A landscape with many peaks, sampled at points; each row gives a point and its height.
From any point a climber steps to the highest of the 2 points nearest to it. It stops when none of these is higher. Distance is the straight distance between rows; heights are no part of it.
pados (h 0.76): [ -9   9 -22  17  46 -22  23 -19  -5  22  35   7   7 -53  37 -87  21  32
  -7 -43 -19 -31   9 -29   8   2 -13   2   8 -30  51]
bepad (h 4.35): [ 19 -15   5  22   4 -12 -31   8  -7   5  19 -18   9  15 -11  33  14 -20
   5   9  28  24  11  -3   3  16  37  35 -14   3  30]
sife (h 1.12): [-23 -11  -6 -14  52  38  50  46  -3  10 -53   6   2  11  26  53 -18  -1
 -26  16  -8  10  34 -24  16  32 -14   9  17  32 -30]
zedit (h 5.42): [ -3  11 -14  37 -13  35 -46   8  26 -13 -16  77 -26  12 -45  23 -19  43
  25  18  48  -4  -3  27 -21  -9  21 -46 -30   7 -31]
Luza (h 2.40): [ -9  -5 -26 -43 -70   1 -20  19 -11 -29 -19   0  37  20 -52  -7  -8   2
  14  34  13  11  12  -7 -12 -46  25  24 -17 -44  -8]
poviz (h 2.58): [ 38  -1  17  -9 -47  22 -33  14 -24 -36  -6  59  16  11 -63  17  -9   2
   9  -3   7  -7   1  -2  17  -8  46  -7 -17  -6 -26]
Ludu (h 1.03): [ 12  -4 -47  21  54 -14  26   6   3  34  28 -25  20 -35  43 -58  -6  12
 -20  -8   6 -13  26 -35   6  22  15  45  18  -3  75]
kodu (h 2.57): [ 29  -5  34 -31  13 -15   1 -45 -44 -13  11  32  67  33  13 -55   4 -30
  13 -68   4   7  43 -19  32  -9  -3 -30  -9  37  23]
sud (h 1.86): [  1 -15  -9  -9   8  27   1  12  12   3   5  14  11  41  27  42   9 -27
 -11   4   9  21  -1  -8 -22  32  12 -63  24  28 -29]
Goke (h 3.93): [ 47  17  45  -3   0 -18 -19 -32 -36  -9 -12 -24  -6  29   9  -7   8 -56
  -8  -9  -6  13 -58  24  17  19  18  36  33  40  -6]
rudub (h 5.56): [ -9  25  -2   6  27   2  -8  30 -13  -3   2 -44 -15  43  41  25  -5 -44
 -28  57  17 -19 -27 -17 -51  33  21  17  52  16  -1]
gelo (h 0.80): [-29  29 -11  13  -3  32 -11  47  29  11 -32  17 -19 -16 -35  31 -60   3
  11  33  18 -20  10 -41  -5  -9 -26  60  10 -25  23]
Sor (h 4.55): [ 38  11  -7  36  -6  -6  -7   5   0   8  22  23 -25 -66 -19 -28 -10  36
  -5  -3 -18 -26 -12  -7   8   8   1   1  17 -47  43]
tor (h 5.86): [  1  23  -5 -32 -31 -53  10 -15 -12 -13 -19 -48   1  -6  10 -37   6 -30
 -20  54   0   2 -52  22 -21 -20  -1  38  10 -23  16]
peg (h 5.16): [ 44 -19 -12   3 -13   4   3  39 -13 -12  20  19   9 -46 -34 -18  13  26
 -32  -7 -12 -17  12 -47  23   9  45  26   4 -60  54]
vas (h 2.22): [-25  -6 -12 -18  47  22  47  17 -16  -7 -17  38  30  15  37 -36 -18  -1
   2 -18 -23 -11  42 -16   0  -8 -40 -75  33  37 -18]
Peved (h 2.36): [ 49  11 -10  30 -13  24 -13   4  17   7   0  62 -39 -23 -10  -3 -12  47
 -17  27   3 -13 -48  30 -27  31   9 -63  29 -13 -10]
zade (h 0.46): [ 25 -13   3  17  32 -20   7 -35 -19  20  44  23  16 -33  25 -63  56  35
 -20 -80 -27 -20  -7 -11  32  20   6 -35  -7 -25  30]
vib (h 4.09): [ 56  -2 -16  -3 -40   8 -37  -7   9   5  44  19  55   7 -16 -30 -18 -25
   8 -15  -5  29  11 -33 -11  16  40 -22   6 -19  67]
depug (h 1.10): [ -8  -6  10  -2  32 -12  23 -19  -8  16 -46 -23 -18  27  44  26  13 -15
 -33  26 -28  25 -26  51   7  24 -15  -2  -7  61 -44]
folu (h 1.90): [ -5   2 -58 -32 -10  38   0  36  54  32 -49  35  21  -9 -12 -12 -53  16
  -7  26  -1  49 -23  24 -24  -8 -11 -19  20 -38  16]
Datif (h 1.82): [-26  -1  41  -6  -7   9  -1 -11 -18 -25  11 -13  33  82  35  28  -2 -69
  18 -28  26  -4  19 -33 -18   9 -34 -22  28  49 -25]
Zeluv (h 5.45): [ 37  28  72 -30   8 -33   5 -35 -14  -3  17 -34 -17 -21  21 -33  42 -17
   8 -78 -19 -30 -45  -9  46  19  -2  34   2   8  -3]
bule (h 5.19): [ 23  22  24 -34 -29 -54  -1 -48 -17  -5  -6 -21   3 -41   2 -67  30 -12
 -16   5 -13  -6 -54  -1  20 -18   0  30   1 -16  14]
bek (h 2.75): [ -5 -16   9 -57 -52  -7 -12  -9 -45 -42 -12 -10  32  28 -61  -5   8   1
   9  -1  14  12  22 -14  33 -38  22  50 -24  -6 -33]
sola (h 1.63): [ -2 -28 -16  -7   3  33  10  22  34  25 -71  31  -8   9 -25  50 -23  21
 -11  19 -12  49   1  31  23   7   2   4 -27  11 -38]
rad (h 3.02): [  4  13 -40 -12 -18  30 -35  28  20 -24  24  59  30   8 -36 -14 -28  20
   8  32  28  -7  27 -27 -45 -13  50 -62  -8 -22  30]
vepel (h 2.90): [-10 -18  -2 -10  18  28  47  -4   2   6  -3  17  11  -4  38 -14 -11  -5
  17 -75 -39   4  22 -20  35  -2 -70 -33  39   5 -21]
muv (h 3.24): [-19  -6 -22 -28 -44  16 -28  -5   8 -25 -49  38  41  79 -18 -11 -12  -9
  27  11  35  23   1  44 -23 -35  14 -32 -40  23 -39]
Tak (h 6.81): [-28  47 -25  28 -17  23 -51  22  59   5  12  12 -39  19  -7  23 -32  -5
  15  33  42  -6 -43 -13 -62  -4 -27 -20  25 -37  -3]
redu (h 0.97): [-11   1 -28  -3  12  40  -6  54  29  16  -8  -7  14  20   2  45 -42 -28
  -4   6  14  12  26 -55 -12  29   1  50  22 -16  35]
lumi (h 2.23): [-22 -47 -23 -12   8  14  39   2  45  52 -25 -46  -8  -4  24  39   5 -10
 -12 -11 -44  71  -7  11  19  18 -29  -2   4  -4 -11]
setip (h 6.18): [ -9  37 -13  46  11  20 -42  17  26  13  29 -12 -38  27  14  29 -32 -22
   8  37  30 -28 -24 -26 -53  32   3  11  39  -3   5]
furam (h 6.11): [ -2  33  -5  36 -50  15 -53  10  32 -18   3  48 -28  -3 -56  21 -19   8
  39  25  38 -14 -26  10 -42 -25  -1 -15  -6 -36 -12]
fas (h 1.36): [-49 -26 -36 -36  48  40  35  37  25  25 -70  24  17  22   5  23 -24   9
 -17  34  -2  32  28  12   1  -2 -13 -17   3  37 -34]
dakul (h 3.80): [ 52  -6   4  22 -35   2 -25 -15  10  19 -23  40 -23 -32 -44  10  -1  29
  -2  -1 -17  30 -26  43  26   2  27   3 -34  -7   5]
biv (h 4.66): [ 55  41  17 -22  24   7  38   1 -27 -16  -2 -10 -14  -1  37 -31 -34 -22
 -16 -65 -41 -54 -23 -20  31  45 -27  20  59  -7  -1]
dadu (h 2.11): [-18  32  37  77  -6   4 -61   7  21   8  25   8 -46   8 -30  54  -3   3
  45   0  36  -9  10   6 -19  -5 -17  27 -28   3  -1]
zolu (h 0.77): [ -2  12  18 -20  42 -25  39 -23 -39  -6 -30 -14  -4   9  55 -19   9 -13
 -23 -11 -37 -17 -21  19  21  18 -38 -21  19  46 -39]
vazad (h 3.60): [-68  -1 -28   3 -21 -18  -5   4   2 -14  -1 -43 -23   7 -31  12  19  44
   7  61  19 -10  30  29 -35 -50  18  32 -53 -14 -23]
dapin (h 2.56): [-27 -31 -24 -13  -4  24  -5  -2  34  44  -1 -32  25  50  24  41 -14 -44
  17 -24  -5  65   3   1   6   8 -38  -2  12   8  -7]
lolon (h 2.87): [-42 -16 -29 -22 -24   7  -6  -1  37  20  -6 -38  23  69  44  19   3 -53
  16  -4   4  45 -19   4 -41 -19 -48 -42  30  -2 -31]
verub (h 2.04): [ 37   4  10  44 -39  13 -14 -26  38  18   5  25 -64 -31   2  16  -8  21
  -4   4 -32   2 -66  51 -14  30 -14 -47  19  -3 -27]
vire (h 3.45): [ 56 -10  25   8  37   4   8 -14 -36  -3  24 -36 -14  26  39   1   9 -47
 -29 -15 -32 -14 -45   8  11  53  44  11  57  37  -9]
fuv (h 2.37): [-12  22  29   8  32 -33 -15  -1 -38 -18   4 -20  -5   4 -17   7   3  15
  18   4  36 -45  32  -7  24 -15  18  66 -33  26  -1]
fose (h 4.99): [-11 -31 -10  16  57 -20  36 -15   8  42   3 -22  -4 -49  20 -25  50  43
 -29 -14 -18  16  31  -2  36   5  15  13 -38  -2  31]
Puda (h 4.24): [  2 -38  -9  -3  45 -35  12  -6 -48  -4  25 -17  23  14  31  -2  69  10
 -38  25   9   4  35   8   5  11  54 -27 -24  21   8]
vazu (h 1.87): [-17 -14 -22 -31 -45  40   8  32  32 -19 -62  43   0  16 -47  34 -25  23
   8  21   2  22 -11   9   2 -24  -6 -10 -17 -14 -52]
vitid (h 3.33): [  4  13 -42   0 -21  30 -44  36  52   8  39   9  22  11 -10  17 -26  -8
   7  19  26  20   3 -38 -60   7  29 -42  18 -41  44]
Nogar (h 3.74): [ 16  56  18 -16  19 -18  24 -14 -26 -13  -1   6   2 -19  21 -68 -19   5
  11 -49 -20 -57  -6 -11  17  -3 -46  -7  21 -14  12]
rofar (h 3.53): [ -2 -25  23 -44  44 -21  56   0 -54 -26  14 -29  25  10  59 -13  61 -17
 -38 -50 -14 -23  24 -30  28  26  -2  -5   6   9 -15]
Napu (h 2.65): [-13  27  30  44  -2 -28 -35 -47  24  27 -15  -7 -34 -16 -24  -2 -11   3
  25  -3   3  18 -11  41  20 -15 -30  56 -50  37  18]
lim (h 0.60): [ -7  34   8   1 -19   7 -13  25 -11 -21 -14  22 -18 -30 -50  -1 -44  30
  22  21   9 -49  14 -21   1 -30 -15  35   1 -23  -9]
vepo (h 1.69): [ -8 -10 -67 -23  24  30 -11  39  57  34 -20  -2  19  14  28   8 -21  24
 -37  36  14  40 -16  32 -56   9  26 -48  10 -23  13]
Nos (h 3.79): [ 36   9  67 -26 -47 -18  -4 -23 -41 -48 -19  10   2   6 -26  -7  25 -20
  12 -42  -7  -6 -32  21  30 -32 -16 -13  -7   8 -48]
Sigig (h 4.29): [ -9  -4  28 -14 -28 -12  29  15 -12 -39 -11 -15 -47 -43  -4  22  31  14
 -31  36 -25 -20 -27  19 -11  -8  -5 -18  -4 -17 -37]
fase (h 5.50): [ 12 -30   1 -20 -15 -42   7 -33  -2  10 -17 -25  -3 -21 -16 -15  57  23
 -34  17  -8  32 -15  39  29 -11  50  24 -62  -5  -2]
noni (h 2.20): [ 15  11  52  -4   4  31   8  13 -40 -53  41 -12   9  54  31  28   8 -59
   3 -34  14 -35   0 -40 -31  35  14 -42  47  38 -33]
beb (h 2.05): [-48  -9   2   7  35  -6  35   0 -10   1  -9  10 -28 -30 -15 -11  12  62
   6  -2 -16 -18  45  18  14 -36 -15 -20 -33  20 -31]
mado (h 3.03): [-29   3  38  24 -16  -2  -4   9 -15 -39  35 -29 -33  24  17  52  45 -34
  14  15  18 -17 -27 -14 -44   5  -7 -40  34   1 -56]
diru (h 1.28): [-31   6   7  42   6  22  27  20  46  22   5  -6 -68 -50   2  38 -11  45
  -6  26 -10 -18   3  -2 -31   9 -47 -29  15  -9 -17]
Tus (h 2.66): [ 31   8 -38 -11  -9  40 -14  29  25 -23  -7  78 -13  -2 -28  -6 -29  49
 -33  49  38 -14 -24  11 -42  20  41 -71  15 -24   1]
fal (h 4.44): [ 29 -28 -39 -43 -27   9  21  30 -17 -18 -25  22   6  -2 -21  -9  17  37
 -61  59 -16   1  -7  19 -11   3  66 -14 -11 -47  -3]
bufam (h 4.94): [  2  10 -51 -44 -12   3  16  22 -17 -30 -50  17  10  21  -2 -27 -18  27
 -43  83   8 -24 -14  32 -25  -1  50   7  -1  -8 -11]
darev (h 4.87): [ -1 -22  21 -23 -21 -20  18  -9 -20 -33 -32 -19 -32 -14 -17  18  44  24
 -36  34 -15   2 -15  45  17 -13  31   8 -49  17 -44]
Fuvu (h 3.43): [ 36  19  15  25 -26 -33 -23 -11  15   6 -17 -17 -40 -41 -25  -8   7  11
 -18  35  -4   4 -46  42   1   6  27  39 -22   1  21]
Baz (h 2.60): [ -3  24  49   2  -8  -9 -13  13 -55 -59  31  -3   3  38  13  15  27 -39
   5  17  33 -51  -5 -16 -47  -1  17 -43  33  17 -30]
sul (h 4.78): [-54 -11 -55  -6  72   6  19  13  -8  21  -4  20  25   6  -9 -46  -7  36
  -4  39   6   4  68  22 -14 -25  13 -19 -12  29  12]
sipa (h 4.21): [-64  -6 -59 -14  -8   5  29  34  48  16  -6  -7 -12 -35  -2 -15  -9  40
  -4  62   5  14   7  37 -59 -39 -17 -28   2 -54   5]
sivu (h 6.20): [ 38 -31  20 -13 -12  11  30 -27  11  14   6 -22 -18 -30  19   6   8 -12
 -22 -63 -65  23 -45 -17  59  39 -11  14  21  -8 -19]
zos (h 3.10): [ 29 -11  30 -30  -9 -10  -8 -44 -29  -2  -3  -1  61  39   7 -15   1 -54
   5 -49   7  42  11 -19  39   5  -4  21   7  31  16]
nebim (h 6.31): [ 50 -17  12 -11 -42  47   9  15  -5 -17  19  -8   3  13   1  23 -22 -54
  -2 -39 -28   2 -34 -45  10  38  11   6  64 -30  -8]
gefi (h 1.78): [ -2 -34 -21  22  15  42   9   6  23  18  27  37  16   8  14  19   3  -1
  20 -33 -10  34  29 -16   0  27  -6 -71  18  16   0]
Pip (h 1.21): [ 24 -35 -19 -10  38  43  38  23  -3  22 -22  -7   8  13  37  37 -22 -18
 -36 -24 -37  20  14 -29  31  62   3  13  33  19  -3]
Vus (h 5.80): [-32  18 -49 -35  31   4  17  13 -34  -9 -40  26  13  22  -4 -42 -33  35
 -14  62   9 -28  34  20 -17 -26  13   1   3  35 -23]
gor (h 4.59): [-21   4  -3 -23 -25 -44   0 -41  11  10  -3 -17   3 -49 -21 -55  14   8
  17   7  -1   7 -16  -8  20 -49 -18  36 -27 -21  25]
netil (h 4.62): [ 32 -33 -18 -12 -29  -4  -2   0  -2   0  38  14  44 -27 -20 -37  27  -6
 -10 -24 -15  30  11 -43  18   0  27 -11   0 -64  62]
nabav (h 3.71): [  3  -6  22 -10  18 -17  -6 -33 -10  13  23  22  30 -32 -12 -43  32  32
  30 -78  14 -14  33 -20  59 -18   9  26 -45 -14  25]
puro (h 2.38): [-29  14  26  48 -43  -3 -46 -21  42   9  -1   5 -42 -23 -48  36 -11   5
  47  -4   9  14  -7  26   1 -34 -38  27 -55   3  -1]
Foson (h 1.33): [-19   9 -12  -4   1  -4  21  -2  20   4 -60  -7 -35  14  31  13  -8  16
 -31  63  -6   3 -43  77 -30  13  -4 -11 -16  32 -35]
guv (h 1.97): [  5  43  64  55  20 -31 -40 -10 -26 -19  36  -8 -39 -11 -25  25   8  17
  41 -31  28 -51  13  11   9  -8   4  31 -40  21   1]
zitaf (h 3.98): [-32  25 -10  25   8 -54 -19 -42 -13   4  36 -19  -5 -29  -5 -43  19  12
  30  28  28 -14   9  14 -21 -40 -11  13 -23  -7  32]
dipi (h 4.67): [-26  -5 -47   7  33  -9  31  23  23  37  -9 -35 -10 -30  12 -13   3  37
 -31  69  -2   8  22  17 -34  -9  14   7   1 -29  37]
gel (h 3.63): [ 17 -16 -25  -3 -46   3 -45  14  24  15  50 -43  29  19  10  24  10 -36
   8   1   9  36 -15  -4 -47   4  28 -29  18 -53  23]
rurip (h 3.07): [ 30  17  28  -7 -37   8 -15   0 -27 -28 -19  53  22   4 -32 -14 -27 -11
  30 -29   1 -18   3 -10  24 -23 -20 -25   7  -1 -19]
tuz (h 2.24): [ 48 -24 -17  26  29  49  -2 -20   8  26  41  50  19  11  22  -4 -32   2
   1 -61 -36  14  17 -20  23  53  16 -52  23  32  22]
gutu (h 5.01): [-27  31  -1  16  32 -23 -11  29 -33 -18  10 -32   0  19  19  10  -9 -19
  -7  62  41 -53  14 -21 -45   6  18  37  16  17  16]
maf (h 1.35): [-26  -6   4 -41 -24  36  -7  18  -4 -23 -18  35  68  57 -37   6 -44 -35
  29 -17  21  17  61 -57   4 -35  -3  -5 -14  23   5]
Sanib (h 5.21): [ -9  -1 -24 -13  10 -28  35   1   0  18 -17 -41 -20 -25  33 -18   5   3
 -47  52 -24   2 -19   7 -10   8 -10  19  25 -15  13]
guger (h 2.19): [ -5   4   2  34  22  14 -45 -14  18  22   4   9 -22  72  25  51   5 -31
   5   4  25  17 -20  31 -25  34   2 -41   2  52 -41]
Mup (h 4.63): [ 14   3   5  50  20   3 -22   2  -9   5   1  33 -31  -9 -26  22   7  56
  -6  34  18 -22  17  47 -10   1  41 -17 -43  18 -24]
Rarat (h 5.14): [ 21   8  21  46  40  21  18  44   3  -1  -9 -12 -24 -32 -11  39 -10  32
 -10 -20  15 -33  51 -29  29  22  23  75 -21  -3  24]
lat (h 1.51): [ 28  -5 -30  22  38   9   4 -13   4  31  16 -31  12  25  44  -2 -42 -47
  -3 -21  -8   4   0 -20  17  50  11  58  44  37  37]
buf (h 3.28): [  4  26  28  40  35 -49 -16 -55 -25   9  34 -14 -11 -13  24 -26  23   5
  25 -14   9 -17  -4  24   4   5 -15  -7  -8  37   3]
Fozoz (h 3.19): [ 18 -21  47 -48 -42 -18  11   0 -44 -46  -5 -25  21   6 -29   7  43 -35
  -9 -11  -2   7 -17 -19  33 -21  17  27   4 -26 -22]
sepus (h 4.46): [-17  19  29 -16 -55 -19  27 -16  14 -36 -30  -2 -37 -40   0 -22 -10  -1
  12  -4 -32 -25 -42  23   1 -36 -80 -35   6   0 -39]
bebub (h 7.27): [ 27 -18  29 -10 -29  18  12  15   5  -9  -8  -7  -8 -33 -17  36  -3 -22
   3 -38 -28  22 -19 -38  40  22 -22  34  17 -32  -5]
sori (h 3.23): [-74   9   0  12   7 -25 -23   9   5  10   1 -48 -13  29  -4  33   7  -9
  19  54  33   1  20  12 -28 -32 -20  42 -35  -3   1]
kini (h 2.67): [-10  21  14  55  35 -17 -24 -25 -22   3  32   8 -17  22  32   9  17  -1
  23   5  18 -18   4  31 -32  12  -9 -53   9  48 -26]
lom (h 1.77): [ 29 -22 -36  17  14  44  -5 -27  33  44  29  -2  28  34  30  -1 -66 -51
  12 -41 -34  19  -4 -23  12  42  10   1  42  22  30]
fibi (h 3.97): [-29   6 -14 -20  -7 -18   2  11 -32 -31  40 -23  39  -8 -14 -20   7 -12
  10  31  37 -28  40 -47 -22 -35  13  23   6 -35  43]
Moso (h 1.68): [ 35  27  24  48 -20  14 -21 -16  36  23  11  15 -56 -50 -15  11 -45  20
  21 -39 -39 -13 -33  10  19  22 -46  -2  18  -3  -2]
boded (h 3.62): [ 38 -28  -5 -28 -29 -13 -24 -25   0   9  32 -11  69  40   6 -12  11 -42
  -2 -26   4  63  14  -2   0   3  36 -23 -13   3  50]
linir (h 3.66): [-45 -17  31  -1 -51 -26  18 -10  -4 -42  10 -20 -28 -15 -10  27  54   1
  20  11  -1  -8  -8  15 -16 -40 -37 -36 -22 -11 -49]
tup (h 4.56): [ 56  16  68   8  -5 -16 -10 -25 -36 -26  24 -10 -17  -2  -6  -1  32 -25
   7 -44 -14 -11 -38  10  23  17  12  -9  17  12 -20]
gavu (h 4.88): [ 10 -39 -12 -24  16 -30  -2  -6 -26  12  -1 -25  32   9  -8  15  42  -1
 -23  21  12  32  24  10  25  -2  54  29 -40   2  17]
fivup (h 5.69): [ 55 -12  -5  36  14  25  -8  56 -10   8  -2  18  -3 -31 -31  23 -17  20
 -29   2  10 -13  28 -35  23  36  62  52  -2 -19  47]
Faset (h 3.96): [ 12   8  -1  11 -34  21   8  20   7  -5  15  40 -22 -47 -18 -10 -24  22
  12  -1 -15 -18 -16 -25 -11  -5 -35 -35  47 -57   8]
Koma (h 4.02): [ -7   9 -25  24 -23  -7 -34  15  -9  -6   4  -1 -25   1 -61   3  -2  65
   7  58  24 -20  30  18 -23 -24  53  39 -46 -10  -8]
Suru (h 5.68): [ 18 -18  16  21  40 -22  38 -10  11  40  32 -46 -29 -59  44 -22  69  37
 -48 -38 -24 -28   2 -21  25  38  26  33 -21 -12  30]
sotu (h 3.21): [-27 -16 -16 -10 -25 -30  -5 -22  17   8   6 -39  24  44  44   3  37 -24
  17  10  14  47 -23  56 -40 -25 -27 -48  -6  -1 -26]
rog (h 4.10): [-47 -23 -43   1  43 -13   4 -13  17  41  -6  -1  26   9  -3 -23   9  22
  17  23  11  49  40  59  -9 -32   8 -11 -44  24  11]
Fise (h 3.61): [-49 -26 -27 -20   6 -36  22 -17   7  13 -16 -37  13  12  20   3  34   3
   3  32   8  39   8  56 -21 -38  -8 -12 -39   9 -17]
nif (h 4.22): [-39 -32  10 -20  49 -17  57  -9 -15   5  21 -20  15 -21  46 -16  56  20
 -10 -50  -3  -6  39 -30  33   2 -17  10 -20  -3   7]
Duta (h 3.65): [-15  15  14   0  -1 -15  25 -16  -1  -6  -2  -2 -12 -36  12 -23  -6   4
  30 -33 -27 -10  -4  -5  21 -18 -66 -19  17  -6 -15]
pati (h 2.21): [-27  -5  31  16 -18  -3 -22 -12  10  12   7 -25  -6  38  12  42  -5 -51
  34 -16   0  30 -15  -5  12   2 -51  35   6  14 -16]
fide (h 4.49): [  30   16   59  -25   26  -25    5  -19  -29   -9   25    3    9   -3
    6   -9   40    7   22 -100   17  -32   14  -17   62   14   11   34
  -31    1    9]
mot (h 2.12): [  1   4 -36 -28 -61   9  -4  24  30  -8 -37  21  -4 -23 -28  -2 -29  21
   1  43  -3  16 -34  18 -19 -21   3   6   0 -58   6]
Boduf (h 5.53): [ 55  -3   3 -13   8  56  32  22  -9 -18  25   6  -1  10  41   5 -34 -32
 -26 -53 -45 -46  -8 -50   8  55   4  -1  74 -16  -5]
zokez (h 1.13): [-25 -21 -20 -34   0  40 -13  41  23   2 -15   9  58  41 -16  50 -25 -30
   6   1  21  41  42 -45  -2   4   8   7 -12   4  24]
kom (h 2.85): [ 33   0   2   4  26  18  -2   1 -33  -7  24  45  39  -6  11 -31  -7   2
  -1 -45 -15 -13  39 -27  15  15  12 -31   0   8  41]
nol (h 1.34): [ -7   0   2  27   4  43  30  12  47  26  -2   5 -47 -43   9  30 -54  22
  14 -33 -40  -9  -5 -22  13  21 -66   7  37 -15  -8]
nev (h 1.88): [-22  14  16 -13  -9  -6 -12  -2 -22 -14 -16  -4  23  44   6  17  -6 -44
  13  16  20   3   4  -8 -10 -12 -25   9   6  20 -18]
gipo (h 4.40): [ 25 -20   1 -19 -19  -7   4 -32   6  15 -30  22  17 -23 -24 -11   7  -1
   4 -27 -29  50 -15  15  52 -15 -16   2 -22  -2  -1]
derat (h 3.39): [-27 -13 -30  -7  14   5  14  27 -32 -24  32  23  27 -24 -21 -36   6  35
   1   5   4 -34  62 -39  -5 -31  17 -17  -1 -37  23]
buzis (h 5.20): [  0  19  -2 -26 -65 -25  20 -31   8 -21 -38 -12  -8  -4  12 -43  -9 -31
   1  29 -17  12 -67  26 -20 -27 -50  -9  26 -15 -18]
fev (h 2.70): [-25   1  11  -9  26 -18  26   2 -49 -33  19   8  15  -5  -4 -25  28  30
  11 -25   0 -50  39 -12  13 -35 -14 -34 -17  -9 -18]
lizog (h 3.57): [ 12 -14 -19   3  48  -5  15   0 -39   5  14  27  28   8  36 -30  25  14
 -41  13 -19  -8  29   2  -5  20  25 -63   0  26   9]
gim (h 3.95): [ 31 -14  -8  37 -27   0 -50   4  30  35  47 -48 -12  20  -7  29  -2 -39
  21 -12   3  34 -31  -3 -14  22  25  39  21 -31  35]
Dedis (h 1.70): [-19 -15   6 -39  10  40  27  20  -8 -22 -28  60  51  29 -14  -9 -33 -11
  22 -45  -3  -5  63 -37  18 -29 -29 -47   2  42 -25]
gif (h 3.01): [-22  22  16  29  26 -27 -25 -39   9  31   2   1   6 -17 -17 -16 -17   8
  53 -39  27  11  24  -3  42 -24 -32  64 -37  28  33]
dukuz (h 5.24): [ 34 -32  -2  -3 -21   1   6 -57  13  36  14  -9  10  -5  16 -21  -2 -31
  10 -51 -45  50 -33   8  41  17 -21 -13  22  -1  -3]
puzin (h 1.27): [ 13  19 -27  29  41 -24  -4 -30  13  53  -6 -32   7 -15  27 -43 -35 -15
   9  -8   7   8  -4  -6  27  25  -9  73  18  28  58]
busap (h 4.45): [-43  11   2   7  -7  -7 -30  36 -10 -26  44 -25  25  32   1  32   0 -38
  17  29  51 -21  38 -51 -40  -8  11  41   2 -20  38]
pudil (h 6.44): [ 13   7  44   4  14 -17  19   1   4  -1  14 -41 -37 -59  16   1  38  12
 -18 -47 -24 -25 -10 -18  38  20  -2  41 -18  -9  10]
Nisem (h 3.75): [  2 -22  -7 -11 -25 -11 -22 -33  -4   2 -19  26  36  31 -30  -3  12  -2
  31  -7  11  49   8  46  23 -31   8 -10 -46  21 -15]
zaba (h 1.53): [-15   7 -43   0   5  26   7  19  65  28 -38  -8 -34   4  28  21 -28  37
 -37  59  12  18 -53  55 -57  24  -7 -28  13 -20 -13]
fizi (h 0.38): [ 24  45  38  14  -8  -7 -25  23 -33 -37 -12  20 -36 -15 -30   8 -10   8
   4  33   7 -61 -28   4 -10  -4  13  19  10   3 -20]
lovat (h 3.17): [ -7  21  42   9 -15 -52 -23 -26   3 -16  -3 -57 -39 -26 -27  -5  31  -9
 -19  35  19 -17 -31  30  -4 -22  19  70 -41  26  13]
Masel (h 2.81): [-70  27  13   0  17 -30   2 -15  -5  -9 -14 -39 -24 -13 -19   1 -15  10
  14  22  14 -41  33  -3   6 -48 -40  65 -39  28  -3]
fulo (h 1.62): [-51  -1   5  24  15  14  19  14  32  -2 -30  33 -43 -17 -15  25 -13  52
  19  22   7 -20  13  27 -20 -32 -43 -41 -16  29 -52]

Call two points neighbours if one is among the 2 nearest of the other. Go from one point of each pair to the other, from neighbour to neighbour, staying as high as possible. Name the lowest point that can't be avoided.
Vus and Zeluv | mot
Zeluv and tor | Napu
fase and Tak | fuv
tor and bebub | Duta

Where does a climber stop that starts at each point below?
sud | tor
nev | Vus
lumi | Vus
diru | Tak
guv | Tak
